Each row is a point on a tangle of strands that fork and nearly touch. The rows are in no order.
Two points are linked if the straight distance between their rows is under 35.2.
<250>: -32	12	14	-2	10	-35	11	17	37
<127>: 1	-21	3	-12	8	-12	3	11	-30
<101>: 5	-13	14	7	2	-2	8	22	-35
<229>: 5	-12	-20	-49	35	-12	5	-12	41
<183>: 7	26	10	50	-24	38	0	2	-69
<140>: 4	22	16	49	-51	17	-8	-28	-50
<354>: 12	-8	12	12	8	11	12	25	-50
<610>: -29	8	3	29	4	-33	25	85	34
<505>: -32	8	19	-3	30	-37	21	54	47
<760>: -35	9	14	7	25	-36	25	74	54
<8>: 28	-23	12	-69	35	-7	-4	-47	68
<585>: 10	3	-6	25	18	15	28	62	-50
<218>: -24	12	18	26	-28	-17	-6	0	7
<99>: 12	2	8	22	5	22	14	29	-57
<88>: -21	-2	0	23	11	-31	29	91	22
<15>: -24	22	-2	24	-44	-12	-16	-37	17
<650>: -8	33	-7	65	-21	0	34	62	-37
<761>: -9	24	10	65	-37	-3	17	47	-6
<746>: -4	-9	-21	-29	12	-8	-6	-19	20
<394>: -3	27	-10	57	-9	11	29	59	-49
<201>: 22	-19	4	-63	22	18	-28	-85	23
<388>: 27	-50	-22	-49	40	-2	6	10	-54
<132>: -18	20	-11	13	-35	-6	-17	-42	27
<178>: 15	-12	-1	-46	14	24	-30	-66	26
<753>: 6	2	-8	-8	-27	33	-41	-67	14
<378>: 4	1	-14	-21	-2	14	-23	-47	31
<531>: 26	-21	14	-68	29	-1	-12	-66	52
<278>: 9	-6	-1	20	18	0	30	70	-31
<143>: 6	-8	-17	-41	25	-3	-2	-24	40
<304>: 8	24	14	49	-36	28	-4	-18	-64
<673>: 27	-39	-14	-91	75	-10	12	-6	53
<350>: 4	11	-15	33	15	24	25	60	-68
<659>: 10	-7	-10	-34	6	23	-28	-54	26
<92>: -5	24	0	61	-24	-4	28	59	-18
<747>: 2	17	-14	38	7	32	15	51	-73
<199>: 31	-37	0	-87	63	-13	8	-19	64
<261>: -16	20	20	46	-55	-6	-14	-19	-10
<411>: -18	25	27	58	-59	-2	-11	-10	-6
<395>: 4	20	-8	43	-3	40	8	35	-77
<420>: -7	-11	-17	-21	4	-12	-8	-12	2
<299>: -36	13	8	20	17	-39	28	82	55
<432>: 6	0	-13	13	-44	10	-24	-42	-22
<366>: 12	-22	-22	-63	52	-11	8	-6	39
<287>: 9	-2	-16	10	-44	19	-33	-51	-13
<421>: -13	30	26	72	-59	5	-2	13	-6
<259>: 17	-37	-27	-86	78	-18	15	10	36
<97>: 10	-2	1	-20	-17	36	-46	-83	14
<154>: 0	13	-10	-8	-17	11	-21	-51	40
<493>: 8	-26	-25	-71	63	-22	15	8	36
<149>: 4	21	0	45	-9	44	0	18	-81
<710>: 4	-14	2	11	23	-10	28	77	-17
<739>: 13	-8	-16	-3	-34	32	-42	-59	-9
<207>: -7	19	-12	6	-31	6	-21	-52	36
<365>: 2	4	2	26	-44	2	-14	-32	-32
<477>: 19	-41	-12	-38	32	-6	7	12	-49
<615>: -6	-7	1	20	14	-20	30	84	0
<762>: -32	12	20	-6	24	-37	19	34	47
<105>: 1	13	8	38	-51	7	-12	-32	-38
<693>: 29	-26	8	-76	33	4	-18	-80	36
<692>: -9	31	17	74	-51	4	7	30	-9
<583>: 30	-31	7	-79	47	-9	-1	-37	64
<119>: -28	6	16	6	1	-25	3	18	19
<324>: -26	17	13	31	-43	-15	-12	-21	8
<62>: -4	-16	-8	-12	0	-13	-6	-5	-15
<71>: 12	-30	-8	-22	14	-6	1	2	-41
<41>: 13	0	8	-33	-8	29	-40	-95	22
<557>: -26	7	17	15	-12	-21	-2	12	11

A fork is a point with three links, a tip a point with one. Leave the first point through the second and follow the links. Name the first fork or tip that comes.
<287> / <739> => <41>
<366> / <229> => <127>
<762> / <250> => <324>
<411> / <421> => <394>

Name the points in between on the shortest way along the links from the first point to the second, in order.
<610> / <505> => <299> <760>
<178> / <132> => <659> <378> <154> <207>
<365> / <149> => <105> <140> <304> <183>
<299> / <278> => <610> <88> <615> <710>
<411> / <92> => <421> <692> <761>
